Each row is a point on a landscape with many valleys, with its height.
A ball rolls from a point to the lowest of its 2 nearest points, and stops where none of them is lower. Distance is the straight distance between rows; heights are no part of it.
Vuzi height 141: [  6  41  -7  17 -11 -12  14  10  17  -9 -19 -12  33  16  -8  -1  12  54
  -7  17  -5   7  -1 -22]
mepet height 293: [-20  26  13  37 -28   4 -27  56  -8  27  10 -65  41  16 -19 -34  52  21
 -12 -47  -1  72 -44  39]
Midar height 275: [ 45  27   9  -6  14  10  37 -47  -3  42  12 -71  14 -29  22  10 -23  11
  -2  90  -9   7   8  23]
siv height 258: [ 62  -4 -40  11 -24   1  56 -30  -7 -61  20 -13  11  18  74  25  36  35
  24  51 -61 -11  34 -41]
riz height 104: [  3  25 -47  48 -31  -9  26  22  73  10  14 -65  46  39  38   5  64  40
  14  -9 -30 -25  -9  -8]
vop height 462: [ -7  36  37 -29  35   9   8 -58 -28  45 -10 -16 -13 -44 -24  22 -55  28
 -16  76  46  -1   4   6]
karo height 457: [ -8  40  13  30   6 -14  36 -20  18 -47 -34   6 -14 -18  44  26  16  90
 -14  17 -10 -44  -4 -45]
fis height 143: [ 33  12 -14  -2 -18   5  10 -24 -13 -49 -15  22   4  -2  19  23 -25  22
  22  52 -34  12   5 -68]
Denug height 249: [ 26 -12 -12 -45  12  21 -22  29 -11  89  42  -1  39  18 -86 -29 -33  -3
  20  36  20  33  -4  19]
pitu height 120: [ 14 -14 -54   3 -48  14  -9  -2  15 -11   1 -16  18   9  16  -9  12 -52
  18   6 -33  20 -18 -12]
diram height 822: [ 54   4  20 -23  21   7  28  11 -67   8   5   6  42  21 -20 -24   0  50
  -7  46  -2  61  43   6]
Vus height 154: [-26 -30   9  26 -26   2 -45  27 -32 -77 -25  54 -27  -5  -1  24 -36 -58
  28 -33 -20  39 -22 -62]
Foreg height 330: [-10 -15 -30 -31  12   9  30 -11  33 102  33 -79   6   2 -16 -23  25 -37
  -8   7  18 -15   2  90]
rafek height 840: [ 13  22  33  -7  24 -10  41  -4 -43 -33 -26  31   5   0  -1 -11   2  82
 -23  16  22 -12  32 -14]
lud height 755: [ 22  26  -4 -27  13   9   4   4  -4  82  36 -42  49  -3 -52  11 -36  46
  13 103  36  32   5   4]
mari height 125: [-39  17  31  53  -1 -46 -27  53  79 -15 -14  58  -4  29  21  10  12  23
  16 -57  33 -60 -33 -55]
zuru height 441: [-49   3  17   8  30 -28 -18  24  55  40  -7  37   1  10 -26  -7   0   5
 -11 -62  61 -47  -3  32]
dufut height 298: [  1  47 -34   3  -1  -3  30  35  41  58  47 -33  81  51 -49 -23  19  71
  14  63  24   0  14  -5]
Viku height 644: [-34  60 -41   8 -14  14   0   2  28  61  44 -66  38  -2 -49  23   8  43
  13  62   6  53 -28  -6]
tebo height 854: [-50   3  47   2  43 -29 -13  -6  17 -16 -35  69 -45 -14   1  13  -9  25
 -26 -53  61 -74   7   2]
Zanu height 773: [ 61 -12  13 -40  25 -17  18 -26 -35 -10   2  49  11   8   1  -5 -38  11
   5  62  14 -22  37 -30]
Zes height 167: [-13 -41  24  42 -19   1  -4  55 -82 -96 -18  33 -23 -10  37   0   5 -21
  10 -40 -31  46   8 -38]
gam height 758: [ 27  19  13 -37  13   4   1 -21 -20  17 -10  22  18  -6 -31   1 -36  13
   4  54  18   4  20 -17]
tama height 427: [-18  36  39  44   7 -24  -5  32   1 -48 -44  29   8   2   2   5   3  93
  -9 -22  18   4  -6 -51]
mipe height 713: [ 28  26 -30 -11  -2   7 -10   7   8  63  36 -37  58  24 -46  -7 -26  31
  28  94  -6  18  -6 -24]
Kolir height 132: [ 22 -24 -29  39 -29  -4  21  46   7 -72  21 -13  22  38  68  -4  59  -3
  23 -24 -55   0   7 -16]
Guv height 855: [-41   1  49  15  13 -26  -7  17  12 -38 -35  43 -46 -30  26  28   5  21
 -11 -61  35 -42  -7 -10]
Mak height 357: [-26 -18 -19  19 -27  -3 -32  13  66  28  12 -16  -2  17  10   0  18 -64
  14 -64  18 -28 -31  33]
tok height 230: [  6 -19  -2 -35  11   4  18 -62  15  16 -12  36 -25  -8  20  14 -35 -45
  -2  19  14 -75  13   8]
Vezag height 834: [ 47 -10  28 -10  26   5  38  10 -93 -53  11   5  -3   6  21 -21  31  34
 -31  15 -26  48  50  33]
nibi height 877: [-41  38  76  58  -3 -24 -20  47  -1  -3 -35 -37 -14 -14   4  -3  27  63
 -32 -54  24  49 -32   6]
nir height 260: [ 22 -53   5 -46  21   0  37 -52  -9  11   7  16 -42 -24  23  -4 -25 -59
 -18   8  25 -71  33  53]
baf height 221: [ -6  -9 -28 -15 -21  15 -21  21   2  55  18 -30  29  20 -48 -33  16 -26
   7  -1   0  39 -18  32]
gotov height 94: [  5 -22 -23 -13  26 -34  -3  19  45  -4   0  91  15  39  -9  -3  -3   6
  14 -14  20 -86  30 -24]
faso height 274: [-48  -3  -7 -15  10  11 -59 -33  58  21 -12  39 -35 -21  -6  33 -34 -84
   9 -47  30 -21 -25 -11]
tet height 168: [ -7  -4  38 -22  13   0 -21  27 -68 -30 -27  39 -20  -9 -56 -20 -18  13
 -14 -34  17  53  10   5]
tad height 864: [-41  -9  41  50 -34 -10 -43  32  36   3   7  -4 -45   4  21  10   7 -51
  11 -90  15   3 -51 -13]
nog height 418: [-41  42  40 -30  54   4   0 -43 -13  54 -23  -2 -18 -42 -43  14 -25  62
 -27  26  53   8  -6  12]
Lotoz height 70: [ 27 -28 -21 -32  24 -17  26  -6  40  29  15  49  21  31  -2 -12 -16   3
  18  13  10 -95  40   6]
Niv height 241: [ -3   1  -5  26  -8  17  -3   8 -38 -16  -4 -53  -1 -12  14 -32  43  -7
 -28 -17 -37  57 -17  38]
mibib height 605: [-36  64 -10  -9  16  17  -3 -12  16  82  40 -77  16 -28 -71  31 -16  42
   3  79  17  48 -33  19]
lufe height 248: [ 16 -56 -27   9 -10   5  46  16  -4 -65  30  52 -19  11  74  10  20 -24
  29 -17 -37 -74  39  -6]
Mabu height 124: [-14  -6   9   3   1 -20 -46  56  -9 -42 -14  79  10  32 -36 -11 -25  -4
  15 -37   5  18   7 -31]
fulen height 257: [ -3   9   1  43 -14  10  -1  50 -22  -1  15 -80  27  16  17 -35  66   5
 -20 -40 -21  64 -11  47]
dima height 211: [-18 -13 -49 -39  10   8 -49   8  58  74  24  29  28  26 -64 -10 -17 -61
  28 -13  15 -15 -15   9]
vorub height 434: [-25 -10  23  -9  34 -25  -7  31  -9  14 -18  53 -13  14 -32 -25   0  23
 -24 -59  56 -16   7  35]
dola height 170: [  8 -25 -25  16 -18  -8  12   4  -4 -72 -11  53  -7  -3  35  10  -3  -7
  27   3 -32 -35   2 -57]
Bagur height 792: [  8  20   3 -27  15  22   6  15 -29  50  30 -30  41   9 -67 -16 -23  45
 -12  67  12  66   4   7]
Sug height 432: [-14   2  35  30  28 -37  26  42  16   9  -2  29   4  35   0 -32  40  72
 -23 -64  47 -64  19  39]
goto height 361: [-55 -12 -13   4  -3   7 -30 -25  72  59   1 -27 -31  -3   1   9  12 -76
 -12 -70  29 -17 -25  55]
zal height 99: [ 39  -9 -13 -31  29 -15  52 -16  28  56  22   9  18   7  18 -13   3  29
  13  41  36 -98  43  35]
zum height 158: [ -1 -29 -39 -21   1  -2 -34 -21  41 -27  -8  72   9  16  -6  20 -39 -68
  36  22 -14 -52   1 -63]
Pul height 512: [ 11  25  19 -28  16  31 -11 -59 -30  69   0 -47  -7 -54 -39  22 -60   2
  -7  80  13  42 -16  14]
lalu height 186: [ 52  -6 -28 -16 -23  11   9 -28 -13 -25   8  15  17   6  27  17 -34 -28
  30  69 -56  -5  23 -50]
bugeb height 142: [-13  18  13  -1   7 -12 -63  40  -9   3 -18  52  12  14 -72 -20 -24  25
  -4 -37  13  40 -10 -18]
Tanid height 838: [  67  -24   45  -27   33    4   56   -7 -101  -26    8   -8   -2  -16
   39   -7    6   20  -29   51  -24   31   58   29]
kar height 286: [-44   7 -30 -26  12  15 -73 -43  42  26  -7  60 -27 -28 -33  41 -58 -68
  18 -13  10   6 -21 -34]
Nikef height 164: [ 19   6 -34  12 -13 -19 -15  62  12 -14  13  30  67  60 -27 -27   8  29
  16  -7 -10   8  -2 -39]
pokol height 116: [-30  -6  -8  29  -8 -36 -19  25  84 -14  -3  57 -15  11  23  10   1   1
  17 -40  23 -80 -19 -42]
Tuz height 289: [-31  27  38  49 -17  -3   0   2 -15 -52 -29 -44 -44 -35  51  22  24   4
 -17 -39 -24  29 -26  -4]
funi height 152: [ 68  -6  -9  -8  10  -3  70 -42  10 -12  20 -11   4  -9  75  17  17  34
  -6  69 -32 -69  42   2]
Soneg height 202: [ 20   5  -9 -23 -23  20 -54   6 -46 -23 -13  19  17  -5 -49  -7 -40 -17
  -2  22 -26  81 -16 -52]
setil height 252: [  8 -53 -18   1   0   2  34   6  -1 -38  20  26 -13  22  44  -8  17 -40
   6 -40  -5 -65  19  34]
lif height 830: [ 58   5  15 -13  11  15  28  27 -93 -29  19  -6  37  23   8 -22  19  41
 -10  27 -35  85  39  11]
Lubaf height 742: [ 40  15 -19 -30 -11   9 -12  -9 -14  41  16   2  37   8 -41   5 -41  10
  26  63  -7  23   6 -29]
kevig height 197: [ -2  -7 -29 -28  14 -12 -39  40  44  67  27  47  34  52 -76 -29  -5 -25
  10 -15  24 -25  -1  12]
sen height 435: [  7 -18   4  20  17 -25  42  38  27  -7   9  27  14  37  32 -27  50  58
 -12 -49  22 -92  28  36]
riso height 173: [ -2 -30  24  25   1  -4  31  36 -86 -95 -10  48 -13  -2  39 -11  17  28
   7 -23 -33  27  36 -16]
gutu height 356: [-49  43 -10  10   8  -5  -5 -22  68  56  -4 -32  -4 -13 -11  31  21  11
  -1  -8  21 -15 -23  14]
Bita height 163: [ 34  15  -4  -4  -3  12  29 -13 -21 -10   0 -27  22   2  16  -7  17  26
   1  26 -24  22  -3  -1]
Zaz height 423: [  7  -1  37  -7  44 -18  45  33 -35  22  -1   4  12  24 -18 -47  30  60
 -37 -47  35 -15  34  77]
mide height 405: [-35  52  31  20   9 -19 -27  34   3  -8 -25  16  19   3 -36  -2   4  85
 -17 -29  34  35 -15 -24]
ropo height 837: [ 11  -3  42  -2  12 -12  37  15 -71 -51 -14  24  -9  -8   7 -17  16  56
 -27  -9   4  13  19  22]
navi height 862: [-28 -48  14  49 -23 -24 -23  45  49 -37  12  58 -25  21  37  13 -11 -60
  30 -73   5 -63 -17 -33]
veru height 353: [-22  -4 -36   0 -14 -10  -8   1  58  53  19 -27  21  22 -17  -5  28 -25
  14 -27  14 -37 -14  33]
Til height 858: [-42 -33  23   1  23  -2 -14 -13 -23 -55 -31  48 -58 -23  18  14 -39 -51
  -7 -52  17 -29   7  -2]
zeka height 231: [ 52  25  16  -4   5  14  47 -43 -31   2  -9 -40  16 -36  30  12 -29  42
   0 109 -10   2  25  -6]
Gib height 181: [ 14  -7 -25 -19  16 -17 -31  58  17  27   3  58  60  57 -68 -26  -5  17
  27  -5   5 -10   9 -15]
bog height 145: [ -7   4  36  59 -25 -46  -3  83  35 -24  14  25  11  58  22  -7  35  46
  22 -56   0 -32 -20 -48]
lir height 285: [-34  -2  30  57 -22  -8  19  -1   3 -67 -17 -29 -52 -24  80  22  25 -18
  -8 -32 -30 -15 -22   0]
zev height 850: [-18 -16 -15 -15  -9  16  -4 -70  26 -17  -8 -11 -46 -44  23  25 -36 -90
   3  -5 -13 -36 -16   8]
geg height 853: [  0  -3 -20 -13 -17  19 -25 -58   2  -7  -7 -12 -36 -29   6  24 -34 -71
   2  16 -17  15 -21  -1]
Naver height 376: [-45  57  25  21  25  -2   5 -37  22  17 -27 -46 -18 -29  12  28  11  59
 -30  10  23   7  -7   7]
pigu height 185: [-11 -17  33  -6   9  13 -17  23 -48  -8 -13  -3 -21  -8 -35 -26  -2 -19
 -30 -58  20  39  -4  44]
Ras height 414: [-13   6  31  -7  43 -15  34   6 -15  43   1 -45  -1   1 -21 -37  34  39
 -46 -24  43  -9  20  94]
tuf height 400: [-40  20  26   8  18  12   8   2  -8  35 -13 -83  -5 -11 -17 -28  43  21
 -39 -18  16  29  -6  85]
sote height 203: [-11 -10  -4 -18   9   6   7 -63  18 -39 -26  38 -48 -32  37  32 -28 -32
   5   8   0 -73  13 -27]
Mol height 861: [-32 -60 -16  12  -4  -1 -12  23  22 -51   7  54 -42   8  24   9 -25 -81
  25 -60  10 -58  -2 -21]
sazir height 126: [ 65  -6   1 -28  32  -6  65 -29  21  38  17 -12  23   2  47   5   7  39
   9  73  -2 -81  50  20]
sig height 305: [-40  26  -2 -11  24   0 -68 -13  45  17 -18  57  -1 -20 -40  27 -38 -16
   8 -17  34  -1 -15 -48]
saka height 189: [ 60  28 -13  -2  -2   0  45 -23  -2  -3  13 -35  29   1  37   4   9  56
  -2  79 -40   6  26  -9]
rim height 856: [-15   4   5  -6  -9  20  -8 -62 -11 -10 -32 -45 -46 -49  16  15 -17 -34
 -30   5 -12  25  -7  13]
Sagiz height 250: [-17   2   3 -15 -24  45 -41 -24 -48 -35 -28  -3 -34 -49 -38   7 -38 -30
  -7  -7 -28  87 -31 -16]
zifa height 261: [  3  28 -30  -6   1 -12   9  22  38  52  13   1  53  49 -46 -19   9  47
  19  38  22 -16   9 -15]
tedon height 339: [-31  42   2  46 -20 -12 -34  55  20  25   4 -42  42  21 -33 -16  28  42
   2 -20   9  64 -33  -5]
tisa height 140: [ 49   5 -24   6 -24  14  23  32 -25   8  32 -60  45  38  21 -23  57   7
  -4  14 -40  55  15  26]
zefe height 863: [-42 -23  39  43 -17 -31 -31  41  58 -12   5  30 -39   9  27  14   2 -49
  13 -90  35 -40 -37 -31]
Vil height 369: [-29 -14 -12 -20  17  13 -15 -45  36  65   9 -31 -40 -36 -17   2  -3 -68
 -19 -43  26 -31 -14  73]
sozi height 122: [ 43   8 -25  22 -10  -1  34  42  -3  -3  28 -26  57  50  28 -20  75  57
   9  -7 -25  21  22  11]
ropus height 297: [-45  23  56  44  -9  -3 -27  -6  -4 -29 -36 -17 -52 -43  23  23   1   4
 -29 -48  11  45 -33 -10]
merad height 134: [-28  31  29  41  -8 -44 -10  45  51 -14  -9  23  -5  29   9  20  16  52
  -5 -53  25 -39 -16 -31]
Porap height 169: [-30   9  -5 -18  12  14 -58  23 -21  46   0  21  16   6 -84  -9 -18  10
  -5 -14  17  64 -21  -8]
mev height 848: [-12 -37 -19  -8 -21  10  23 -54   0 -48 -13 -22 -61 -40  63  15  -5 -72
  -3  -8 -23 -39   1  14]
ketav height 318: [ 34   3  19 -30  18  16  26 -15 -38  55   7 -55  13 -24 -15 -11 -16  14
 -16  61   0  32  12  33]
dov height 860: [-19  33  29  -1  16  15   6 -72 -30  -3 -29 -71 -55 -65  14  18   3  -3
 -44  25 -14  22  -6  26]
sageb height 112: [ 20  30 -30  52 -27  -2  26  30  30 -25  15 -46  53  36  46 -10  65  68
  11  -1 -39   4   0 -13]
Rinik height 310: [-34  30  18  19  -1  -8 -23 -10   9  -5 -31  16 -27 -26 -10  21 -12   8
  -6 -30  17  20 -18 -19]
Guz height 234: [ -8 -25 -28 -49  -5  20 -36 -23  25  71  20  -7   2  -7 -49  -5 -27 -64
   9  -4  14  10  -4  25]
Pavuk height 233: [ 40 -55 -36 -20   0  12  43 -14   8 -47  32  61  -8  18  54  10   0 -36
  32  22 -28 -82  43 -32]
gufiv height 161: [-32 -25  28  36 -24  -5 -40  42 -59 -78 -27  20 -22  -6   5   2 -10 -22
  16 -45 -11  62 -21 -39]
zusob height 229: [ 68  -7 -45 -10 -21   0  36 -31  18 -33  26  -5  19   8  46  27  -5  15
  30  75 -52 -44  22 -58]
sel height 444: [-29  47  25  42   0 -11   2 -12   2 -63 -47   5 -22 -25  24  29  12  78
 -15  -3  -3  22 -17 -56]
noze height 215: [ 58 -47 -22 -56 -12  26  -9 -14 -33  57  25 -10  14  -2 -27 -24 -51 -72
  10  27  -1  26   7  39]
zub height 236: [ 11  25 -45  -6 -20  -8   2 -13  50  35   1 -16  30  27 -12   8   4   7
  28  34  -1 -29  -8 -23]
bizip height 866: [-20 -26  29  51 -45  -4 -25  50   1  -4   9 -35 -30   9  28  -8  35 -65
 -13 -82   0  27 -46  23]
gaba height 377: [-39  51  14  16   6  -8 -36  61  14  33   2   2  36  14 -70  -7  12  78
   1 -19  37  61 -23 -20]
pesaf height 386: [ -5  37  23  -1  22  19  34   3 -25  37   9 -98  11 -12   7 -30  49  33
 -46  13  -5  34   6  73]
kal height 165: [ 50 -41 -42 -44 -19  31 -37  -8 -20  31  26   7  23   7 -34 -14 -54 -75
  29  39 -29  47  -8 -12]
Kifov height 187: [-17   0 -17  -5  -1   0  -9 -32   6 -53 -33  64 -30 -19  18  28 -21 -10
  24  12  -2 -53  -7 -59]
soti height 179: [ 10  20  -1  18 -28   8   5 -28 -33 -61 -25 -16  -9 -22  18  20 -11   8
  -7  27 -42  42 -19 -47]
zumu height 845: [ -5  19  51 -32  40 -15  20 -26 -44 -12 -39  56 -25 -22 -26   2 -27  69
 -31  13  53 -34  22 -10]
sas height 232: [-14  29  -9   2 -23  22 -60 -22 -15  -8 -24  -6 -10 -25 -39  20 -30 -18
   3   8 -24  80 -39 -43]
Mov height 859: [ -30  -43   -7   -6   -4    9  -34  -11   -5  -37  -14   62  -39  -10
   -8    2  -41 -101   14  -53    5  -12   -1   -8]
rafog height 255: [-25  29 -40 -15 -14   1 -36 -12  51  29   0   1  20   4 -34  25 -10  -4
  22  27   6  -2 -19 -35]
Daker height 868: [-17  -3  57  65 -32 -19 -17  70  11  -2   7 -36  -7  13  15 -29  48 -13
 -15 -78   7  49 -44  11]
zafas height 123: [-12  21   0  38 -10 -24   5  34  47 -10 -11   1  18  20   6   9  23  65
   5 -16   9 -25  -6 -10]
Pep height 276: [ -3   3  11  29 -14   9  43 -38  -8 -81 -30 -11 -42 -41  64  34   7  13
   8  20 -44 -27   4 -37]
fevi height 128: [ 36 -16 -23  30 -18  -9  40  50   2 -25  23  -9  43  49  46 -11  63  11
   7 -41 -24   4  13  13]
rit height 273: [ -5 -17   1 -57  13  23 -30 -53 -10  67  13  -3 -20 -31 -39  19 -61 -55
 -11  18  16  10  -3  28]
voma height 262: [-29  -9   5 -31  14   6 -35 -23  15  19 -18  30 -33 -20 -35   3 -42 -46
  -9 -34  37  -4  -9  13]
Vog height 110: [ -5  -9  -4 -19  17 -16 -37  32  10 -13 -14  84   7  38 -34 -18 -23  -9
  13 -24  22 -44  18 -31]
Zifi height 240: [-13 -12   2 -10 -26  30 -48   3 -54  -5  -6 -19 -12 -17 -38 -19 -14 -52
 -21 -43 -16  88 -35  13]
ribun height 159: [ -4 -21   4  38  -7 -23   2  41   5 -62  -9  55   9  19  29   7  12  30
  24 -25 -14 -34   4 -55]
Lufu height 114: [ -4  12 -21  24 -15 -11  22  -9  46 -29  -2  -4   5  13  40   9  19  14
  11 -21 -15 -35  -3 -15]
Lale height 354: [-61  66   7   2  33 -11  -8 -29  56  46 -15  -8   1 -32 -21  40   8  60
  -9   7  45  -3 -19  -3]
pez height 317: [ 10 -22  -8 -59  31   9 -34   0   0 105  28  21  24  11 -81 -12 -51 -28
  15  48  37   3   3  15]
Zeto height 137: [ 43 -27 -72  17 -27   2  32  18  33 -39  46 -15  25  43  66   5  51  -4
  27   4 -67 -30  21 -17]
guzof height 842: [ 41 -25  41 -27  26   8  62 -38 -80 -45   0   3 -29 -32  59   4  -5  -4
 -27  34 -26  -6  46  20]
monim height 847: [ -4 -45  -2 -12   0  11  38 -31 -50 -61  -7  13 -46 -26  62   9   1 -37
  -5   3 -27 -37  22  16]
misim height 228: [  8 -13  -5 -23 -22  29  -8 -11 -38  -9  -6 -28  -7 -18 -11 -13   6 -44
 -17  -1 -31  58 -10  28]
nitu height 678: [ -7  45 -45 -10 -30  18 -21   4  20  46  31 -45  54  22 -52   7  -8  21
  26  67 -21  53 -11 -25]
Liru height 304: [ 23 -22   7 -31  24  -1  42 -23  20  70  21 -48  -4   0  -6 -24   7 -17
 -18  18  34 -45  30  85]
metap height 253: [ -4 -33 -13 -34  -3   5 -31  -4  -9  15   3  12 -10  -2 -38 -20 -29 -55
  -1 -27   0   2  -7  26]
Tid height 109: [ -4   2 -61  35 -47   2 -27   1  59  14   6 -47  21  21  23  -2  30 -32
  24  -6 -25   0 -17 -19]
duda height 182: [ 44 -16  -6 -14 -11   7  25  -9 -65 -39   5  -6   7   1  34   0   2  -5
  -1  38 -41  28  19 -14]
sot height 190: [ 56 -27  -8 -23   6   0  61 -43  -2 -20  23  40 -11  -1  58  13  -3   9
  20  57 -16 -91  37 -35]
lor height 188: [ 24 -16 -44 -29 -14 -12 -16 -10  41  10   6  39  15  23 -10   5 -31 -67
  31  23  -8 -44  11 -28]
Mes height 108: [ -6 -15 -39   3  -5 -17   9   2  65 -17  -2  25   4  17  24   3  19 -19
  22 -27  -3 -85   4 -18]
tizad height 199: [-20  -6 -23 -23   1  14 -43  40  -1  71  24   2  44  30 -95 -27   0  -1
   6  -8  25  44 -12  18]
mok height 849: [-24  11  42 -35  58 -30  10 -35  -2   9 -36  58 -28 -23 -20  11 -22  45
 -24 -11  64 -66  19   4]
tep height 115: [ 73 -19 -19 -46  -8  14 -21 -11 -45  22  17  18  31   1 -25  -9 -50 -47
  31  72 -24  32  11 -35]
nelu height 217: [ 21 -48   4 -20  13  25   9  -2 -61 -17   6 -25 -25 -22   9 -19   8 -61
 -34 -17 -24  35   9  68]
nul height 281: [-29 -18   8  55 -29   5   5 -21  -4 -86 -35  -6 -41 -35  74  39   7 -28
   2 -10 -45 -11 -16 -39]
Masi height 100: [ -5  16 -63  31 -44  -6  15 -17  82  19  14 -72  35  23  41  11  46   5
  22  19 -35 -29 -19  -3]
nomid height 198: [ -4  -9  50 -13  30  11  15   1 -73  -8 -25 -11 -24 -33 -21 -37  10  -4
 -51 -35  17  36  11  79]
tipur height 812: [ 24  27  23 -13  16  12  18  27 -42  14   7 -27  34  13 -44 -39   8  68
 -22  23  13  59  16  23]
remo height 857: [-30 -26  39  30  -6 -13  -5  28 -17 -59 -12  42 -42  -8  12   4  -3 -17
   6 -57   9 -15   0 -23]
nasem height 557: [-17  45  14 -16  14  29 -19 -47  -9  87  25 -70  -5 -51 -45  45 -39  23
   3  95  14  57 -33  18]
Zem height 184: [  3 -10   5 -17  -7  12 -34  14 -68 -43 -26  43  -1   2 -38 -18 -21 -15
   0 -17 -12  60   0 -28]
Bipa height 210: [  2 -41  33  -8  29  13  28 -10 -64 -25  -9 -13 -50 -22  22 -32  11 -32
 -37 -40   5 -10  17  70]
sebi height 387: [ -5 -36  -6 -39  20  16  14 -69  29  46  15 -25 -44 -29   5   0 -28 -82
 -16  -6  21 -54   6  63]
Reda height 259: [ 29 -40 -21 -21   7   3  23 -15 -11  -6  19  14  -9   9  16 -23   2 -46
   2  -4 -13 -22  26  23]
bugi height 391: [-20  28  23 -18  15   5  -5 -34 -14  35 -27 -27 -22 -33 -17   3   2  27
 -25  15  24  19 -12  28]
sisen height 269: [ 29  16  -6  24 -11   3  51 -30 -11 -71 -14 -20 -15 -17  78  23  31  38
   0  47 -54 -23  13 -30]
Mis height 263: [-14  38 -25  -6 -15  13 -44 -49  22   4 -17   8  -8  -8 -24  42 -24 -18
  17  18 -13  42 -24 -51]
Kip height 151: [  6  -9  -8  44 -12 -34   2  81  12 -32  11  37  33  56  17 -20  25  39
  24 -29 -11 -19   1 -38]
Luzis height 183: [ 30   4 -49  -2 -41  21  -5  11   3  26  34 -59  47  28 -20 -26  26 -18
   8  15 -33  66 -12  17]
zipo height 288: [ 32 -34   9 -50  18  19 -13 -30 -23  87  23 -23  -6 -30 -35  -6 -48 -40
  -1  44  25  12  12  53]
loni height 327: [-52  57   2   3  22  -4 -43 -25  49  31 -26  26 -17 -29 -22  46 -11  29
  -1 -13  44  10 -26 -37]
zanev height 196: [ 26 -12 -15  16 -24   6  14 -19 -48 -64  -4 -17  -8 -17  31   5   6 -27
   5   8 -59  57  -5 -28]
Sim height 144: [-21 -10  -5  37 -51   7 -58  31   5 -50   0  13 -21   2   0  18 -23 -76
  26 -44 -21  52 -42 -53]
Goz height 347: [-27  13 -29  -5   5  -7  11 -17  47  71   9 -57  -2   0 -11   2  26 -10
  -9  -8  24 -27  -5  62]
sadef height 148: [ 62 -47 -55 -20 -14  11  34 -11  31 -10  52 -13  16  35  70   8  35 -42
  23  29 -59 -43  23  -1]
Fos height 282: [ 16 -31  17 -45  32  -6  43 -34   8  39  -5   6 -18  -9  -4 -21 -10 -18
 -25   2  50 -65  34  68]
gomi height 180: [ 11  -5  36  51 -12 -17  28  56 -55 -78   1  31   8  14  29 -17  36  65
   7 -35 -29  25  13 -29]
bubuf height 358: [ 22  32  20 -13  20  30  25 -15 -46  39  10 -88  15 -13  -1 -27  21  27
 -27  56 -18  70   7  52]
satap height 428: [ -2 -14  40   9  35 -29  24  59 -30 -16 -16  42  -1  20 -25 -42  30  67
 -26 -50  42 -20  20  43]
kaba height 872: [-45  29  77  61 -23 -22 -29  49  27   0   0 -47 -15  -4  22   8  41  18
 -30 -68  20  44 -51  -4]
nupe height 846: [  2 -23  30  -6  18   8  46 -51 -46 -43 -23  -8 -58 -44  43   5  -7 -26
 -28  23 -12 -17  10  30]
Molup height 214: [ 30  -8 -48 -17 -19  -2   5 -39  42  19  17 -10  20  22  19   5 -22 -25
  34  55 -14 -41   1 -18]
Kuzat height 133: [-15 -19 -32  11 -46  18 -47  -1   8 -25  -8   0   2  -3   0   7 -12 -63
  16 -13 -38  37 -32 -21]

Two balls start at each pair of points below. Name the first point that both come to, or write -.
tama, Naver | -
sebi, veru | nir
Mak, tad | -
zev, Mov | Vezag
Tuz, kaba | -
gutu, goto | Goz
bizip, Rinik | -

Call two points neighbours if one is among the 2 nearest of the other. Go from one point of each pair to the other, from neighbour to neighbour, staying as low as possible. Name the highest point that can't be avoided.
tep, fis | zipo
tet, fis | Mis
zafas, fis | zanev
Lotoz, Masi | baf
zum, Mes | Kifov
